A landscape with many valleys, sampled at points; each row gives a point and its height.
From any point a ball rolls to the lowest of the 2 points nearest to it. It stops when none of these is lower. Distance is the straight distance between rows; heights are no part of it.
z_672: [156 124  68 122 107 131 108  60  81 144 137 105  95 155  72  61 102 127
  82 170  69 151 135 154 145 143]  (h 3.90)
z_14: [165  87  72 100 145 181 149 140 148 105  58 163  90 121 121 178 147 142
 127 156 143 140 143 134 122 129]  (h 3.62)
z_131: [ 85 132 135 133  97 110 139 166 126  85 138 151 143 148 119 130 165 141
 164  81 151 136  92 131  85 154]  (h 4.87)
z_813: [167 132 122  92  93 152  95 139  90 128 126 151 103 123 127 134  78 121
 122 142 125 189 155 149 146 108]  (h 5.37)
z_561: [137 104 102 109 161 113 151 172 147  79 115 125 139 126 160  80 116 141
 149 118 130 128 148 112 161 146]  (h 5.23)
z_74: [130 134 147 128 161 140 133 141 119 170 176 125 153  85 130 163 146 133
 106 131 100 113  94 115 105 146]  (h 4.42)
z_41: [127  80 108 102 158 128 110 166 148  93  78 155  98 139 126 116  79 165
 135 169 123 150 137 102  78 145]  (h 3.53)
z_958: [116 138 184 177 171  92 159 138 115 104 160 141 127 162 151 125 121 112
  98 110 152  62 112 112 128 127]  (h 2.50)
z_209: [112 126 101 129 172 137  49 139  96  97 102 147 147 124 162 100 109  68
 150 116  98 200 168 108  76 122]  (h 0.94)
z_619: [120 154 164 121 118 139 108  80 110 190 146 111 174  89 142 162 179  76
 126  97  80 136 130 167 142  98]  (h 4.62)
z_722: [ 77  98 161 101 132 140 171 109 125 124 128 111 111 120 124 108 145 202
  84  97 115 107  96 145 147 183]  (h 4.72)
z_361: [111 114 145 141 162 107 186  92 172 144 142  93 129  97  95 122 148 150
  76 149 141  71 113 124 181 143]  (h 1.72)
z_742: [123 121 131 167 171  87 179  91 137 117 167 116 105 143 102 102 116 125
  90 144 163  81  95 111 145 134]  (h 2.13)
z_881: [161 119 124 131 168 116 173 116 186 109  94 147  97 138 108 150  97 150
  99 173 157  90 141 123 155 101]  (h 2.86)
z_73: [ 41 117 161 102 199 147 128 121 140 148  87 120 152 139 127 176 207 135
  97  91 108 136 111 166 110 130]  (h 3.78)
z_937: [140 124 180 161 184 137 157 168  92 121 149 116 122 127 177 140 147 126
 111  97 141  63  88 140 120 148]  (h 2.88)
z_219: [106 122  85 129 120  69 108  98 137 127 181  77 160 138 108  67 140 134
 154 103 163 165 140 122 164 139]  (h 2.24)
z_906: [ 97 134 163 130  54  94 145  80 141 139 199  85 112  99  63  86 135 145
  92 111 136 149  90 130 150 150]  (h 2.32)
z_577: [124 125 101 132 154 100 139  94 139  83 157 127 118 178  77  97 130 136
  61 193  73  96 101 154 131 147]  (h 1.71)
z_84: [163 121 110  96  77 116 106 136 152  88 108 113 122 144 135  84  92 141
 180 124 166 173 167 141 185 100]  (h 5.39)
z_990: [114  93 139 124 145 132 162 148 117 104 122 105 127  99 153  92 114 172
 126 113 104 105 107 115 139 180]  (h 4.95)
z_124: [101  82  91  94 114 107 136 140 139  97 114 141 115 155  91 117 143 168
 148 101 168 164 117 139  86 158]  (h 4.48)
z_525: [155 167 105 152  74 105 127 106  96 158 208  91 102 134  96  85  92 127
 108 147 165 128 111 101 178 129]  (h 6.14)
z_188: [ 90 132 176  96 116 140 112  92 145 195 112 114 164 120 111 157 161 133
 115 115 108 134 145 151 158 114]  (h 4.45)
z_760: [155 171 159 176  86 136 151 136 189 179 152 121 166 101 138 174 161 126
 164 149 114  42 126 107 113 102]  (h 6.06)
z_867: [134 177 167 148 106 132  88 203 110 115 174 120 176 140 200 115 128 110
 175 105 131 125 134 103 144 121]  (h 5.26)
z_410: [140 142 163 127 161 176  79 158 118 153  65 131 137 146 165 173 143  69
 162 124 145 128 165 125  91  97]  (h 4.17)
z_941: [ 81 117 157 113 101  83 138  84 152 145 165  86 144  98  94  97 148 150
 116  90 170 160 132 130 174 143]  (h 1.70)
z_879: [ 93  94  78 132 171  85 102  79 132 103  92 112 125 158  92  77 133 105
 159 121 138 172 161 125 117 128]  (h 1.20)
z_57: [167 151 121  74 126 110 151 138 150 163 184 112 167  87 122 138 135 159
  69 156 121 159 107 126 187 136]  (h 4.08)
z_511: [123 111  77 129 119 156  79 140  90 101 123 164 131 118 142 128 120  99
 157 139  79 182 150 129  62 147]  (h 1.81)
z_17: [187 141 129 147 116 126 171 139 165 125 140 124 111 100 133 110  77 150
 114 174 144  71 132 100 174 122]  (h 2.26)
z_177: [131 136 126  78 108 151  71 134 124 142 102 123 159  60 167 143 121  94
 163  92 112 235 149 139 122 101]  (h 5.00)
z_37: [153 129 115 111 137 105 139 119 168 111 158 137 124 112  80 117 107 134
  73 214  63 126 106 113 128 127]  (h 0.89)
z_499: [145 113 147 126 232 152 165 184 152 101  99 142 118 115 177 183 159 107
 133 124 152  97 103 148  97 114]  (h 3.39)
z_851: [147 191 151 140  81 126  76 171 136 121 203 144 156 130 157 136  99 105
 165 155 120 161 131 103 152  87]  (h 5.55)
z_434: [147 113 122 168  84 142 159 120  64 169 106 110  73 143 154 123 101 137
 164  90 185  81 123 109 128 136]  (h 5.75)
z_189: [117 106 141 102 183 131 130 132 120  84  92 132 134  85 159 124 132  63
 157  78 143 185 130 146 116 109]  (h 4.38)
z_109: [141 136 114 123 123 123 149 135 115 181 144 119  93 156 112 137 104 182
  96 134 180  88 125  98 139 158]  (h 5.41)
z_818: [146 134 143 113 153 126 170 157 144  83 116 117 169 142 172 103 160 130
 136 100 131 109 144 146 205 128]  (h 5.49)
z_600: [ 96 146 104 158 177  95  58 142 107 105 126 103 153 119 169  80 110  74
 189  85 118 186 145  88  93 114]  (h 0.36)
z_321: [156 143 143 158  65 162 114 116 124 149  93 146  97 138 139 154 100  92
 185 129 172 120 160 124 133  78]  (h 4.58)
z_783: [183 147 108  89 110 140 146 172 129 142 163 141 135  83 130 149  98 135
 113 168 121 163 126 126 148 121]  (h 4.67)
z_315: [140 117 143 110 216 152 125 141 146 136 113 144 136  97 146 207 186  88
 106 152 107 119 115 146  88 101]  (h 3.58)
z_825: [ 81 101 143 103 213 143 129 121 174 162 101 114 142  68 135 202 193 141
  86 142  97 124 112 151  93 129]  (h 3.70)
z_882: [110 155 165 151 122 147  70  86  69 169 130 144 123 161 111 144 113  82
 104 127  97 142 147 150 120 104]  (h 5.05)
z_772: [104 168 218 141 126 123  75 104 123 178 160 135 124 152  98 162 106  92
 114 140 143 122 143 132 129  80]  (h 5.24)
z_133: [137 159 117 136 139 159  98  55  83 180 142 125 130  89 109 167 143  66
  96 126  78 161 127 161 118 108]  (h 4.83)
z_51: [106 137 176 115  95 154 117 150 173 159  72 128 172 125 141 153 165 144
 157 104 107 109 163 128 127 125]  (h 4.26)
z_237: [124 177 153 133  60 137  62 176 163 181 158 123 164 121 151 166 125 141
 172 168 111 144 143  90 115  88]  (h 5.76)
z_146: [182 146 152 151  98 134 155 172  86  82 118 165  97 154 201 135  82 115
 137 120 163  87 127 120 149 101]  (h 4.39)
z_955: [161  98  94 107 147 146 149 159 146 131  59 152  82 129 123 150  84 176
 114 168 149 116 153 106 127 130]  (h 3.22)
z_663: [118 110 160 127 143 116 175 127 124 146 155  69 124  94 135  86 127 165
  99  69 191 123 130 129 179 165]  (h 0.82)
z_477: [ 80 127 115 124 168  81 108 140 104 136 152 114 157 186 117  78 147 136
 135  74 176 158 125 118 124 152]  (h 2.71)
z_488: [127 101  77 115 124 172 155 142 114 119  99 153 108 120 125 153 157 142
 149 116 135 138 116 140  92 151]  (h 4.06)
z_167: [146 153  90 119 106 128 148 135 122 152 127 146 120 176  91 151 138 136
 131 125 181 140 134 135 146 115]  (h 5.20)
z_872: [150 139 114 120  96 158 201 117 159 113 136 126 112 111 113 150 164 160
  77 136 105 101  78 162 171 142]  (h 3.98)
z_574: [109 133 151 128 175 139 108 116 127 195 139 105 152  73 127 138 122 143
  87 153  37 115 130 104 118 153]  (h 4.63)
z_294: [111 117 121 115  63 138 133 109 186 125  88 169 120 140  67 159 149 175
 124 167  88 112 143 132  91 129]  (h 4.33)
z_392: [109 115 101 100 119 152 168 102 127 141 125 113 119  98 108 135 157 175
  82 142  69 134  88 152 129 180]  (h 4.46)
z_606: [149 138 107 164 109 119 141  93  44 149 168 104  90 130 134  88  83 102
 130 105 170 112 108 107 137 116]  (h 5.94)
z_456: [139  89  88 100  98 106 112 138 118  69  98 142  90 158 115  88 100 134
 161 111 174 191 142 147 110 129]  (h 4.90)
z_923: [101 106 135 125  77 122  81 126 164 114 101 174 103 148  76 140 101 145
 159 182 115 153 144 115  74 104]  (h 4.05)
z_995: [143 118 153 143 221 145 183 148 119 102 101 148  72 145 177 177 137 140
  93 121 156  41  98 150 117 130]  (h 3.20)
z_555: [152 130  53 152  97 137 103 108  86 139 161 124 138 106 110 106 118 115
 158 145  75 157 126 124 100 147]  (h 2.80)
z_360: [134 159 110 149  88  93 147  96 106 113 217 121 133 177  91  81 143 121
 103 130 146 129 102 155 168 142]  (h 6.33)
z_964: [165 132 121 146  84 147 201  84 132  70 106 140  83 141 121 121 114 143
  93 139 103  63 100 164 174 141]  (h 3.23)
z_752: [125 125 182 158  80 122 184  89 185 135 140  91 137  80 116 115 143 166
 101 118 131  62 124 119 173 152]  (h 1.05)
z_414: [132 172 192 157  50 137 107 168 198 156 160 119 147  89 161 185 127 139
 182 145 135  97 131 100 125  78]  (h 5.91)
z_668: [ 93 108  90 171 160  71  77 121 103 100 128 119 128 156 138  61  91 102
 177 122 143 153 143  74  89 119]  (h 0.80)
z_77: [137 122 115 176 103 103 138  76 138  96  99 151 111 182 101 118  99 111
 131 180 120  73 151 114 128  98]  (h 1.93)
z_445: [146 136 119 144 116 162  82 139 133 185 101 130 135 115 147 168 135  95
 198 140 153 132 164 106 107  81]  (h 4.32)
z_448: [154 112 113  95  90 149 108 130  97 127  71 125  96 156 138 102  74 146
 141 144 134 148 167 139 170 122]  (h 5.74)
z_314: [ 96 117 127 156 199 124 122 131 104 118 153 152 142 111 124 136 130 108
 116 129  84 133 103 122  76 147]  (h 4.16)
z_686: [136 138 118 118 119  96 151 149 179  93 146 135 201 145 130 125 186 143
 130 134 112 123 134 144 171 128]  (h 5.48)
z_954: [141 115 102 128  79 154 151 137  86 153  97 128  80 163 127 123  96 184
 125 114 150  90 122 111 114 164]  (h 5.58)
z_943: [ 98  87  96 149 215 144 111 103 102 111  82 140 126 124 128 140 164  96
 124 103 125 149 134 134  70 141]  (h 4.00)
z_438: [112  98 106  83 163 126 101 139 142 126 112 141 166  47 143 152 151 116
 133 104  82 207 138 139  93 135]  (h 5.29)
z_799: [113  95 104 157 146 110 123  62 135 139  96 121 136 142  86 100 125 101
 143 142 131 109 155 121 142 101]  (h 1.55)
z_328: [130 100 108 164  79 107 168  95 130  52 106 167 103 174 107  98 118 133
 126 139 110  77 108 143 116 138]  (h 2.46)
z_921: [108  95 111 145  97  98  89 140 130 128 124 136  93 150 106 106  64 163
 165 167 130 128 139  84  74 152]  (h 3.79)
z_267: [151 151  90 120  86 126  95  98 109 150 169 103 114 117  89  87  79 137
 107 166  72 158 120 122 118 143]  (h 3.44)
z_333: [161 148 150 133 123 158 118 191  57  99 128 130 125 146 213 111 106 102
 159  85 139 123 126 132 142 127]  (h 4.85)
z_171: [162 127 116 123  85 101 136 123 190 117 146 119 118 108  91 108  82 162
 117 200 107 106 125 107 144 123]  (h 1.74)
z_786: [124 145 152  95 174 155  78 165 117 177 100 110 164 126 172 163 177  92
 150  78 131 140 149 142 100 130]  (h 4.01)
z_129: [179 150 125 133 118 150 163 144 108  84 108 161 108 191 150 134 125 125
  97 145 126  86 114 152 164 126]  (h 3.89)
z_985: [ 88 131 151 133 189 162 117 142  99 169  91 127 150 159 155 163 183 118
 130  78 112  99 133 144  92 144]  (h 3.88)
z_90: [154 164 130 130  38 151 132 130 158 139 102 163 120 166  99 167 117 136
 146 147 156 129 158 138 133  96]  (h 4.91)
z_542: [106 131 141 131 117  91 153 169 172  89 173 161 161 132 116 134 154 149
 139 139 135 115 115 112  98 139]  (h 5.19)
z_754: [134 150 150 109  82 115 144 115 126 138 222 119 149  70 107 135 135 130
  90 118 138 166  80 132 145 139]  (h 3.30)
z_72: [ 97 108 100 102 205 138 139 153 125 117  76 118 137 118 144 128 169  96
 157  58 172 165 125 127  87 146]  (h 4.14)
z_720: [118 139 143  94 158 142  91 117  95 114 118 109 160  85 175 110 144  66
 147  80 113 188 139 176 152 104]  (h 4.66)
z_793: [ 75 132 173 151 154  91 117 139  99 110 129 139 134 217 138 106 130 122
 114  88 171 101 128 121 124 127]  (h 2.79)

Where does a ball stop that starts at each point below?
z_525 | z_958
z_90 | z_958
z_772 | z_958
z_882 | z_958
z_448 | z_941
z_328 | z_600
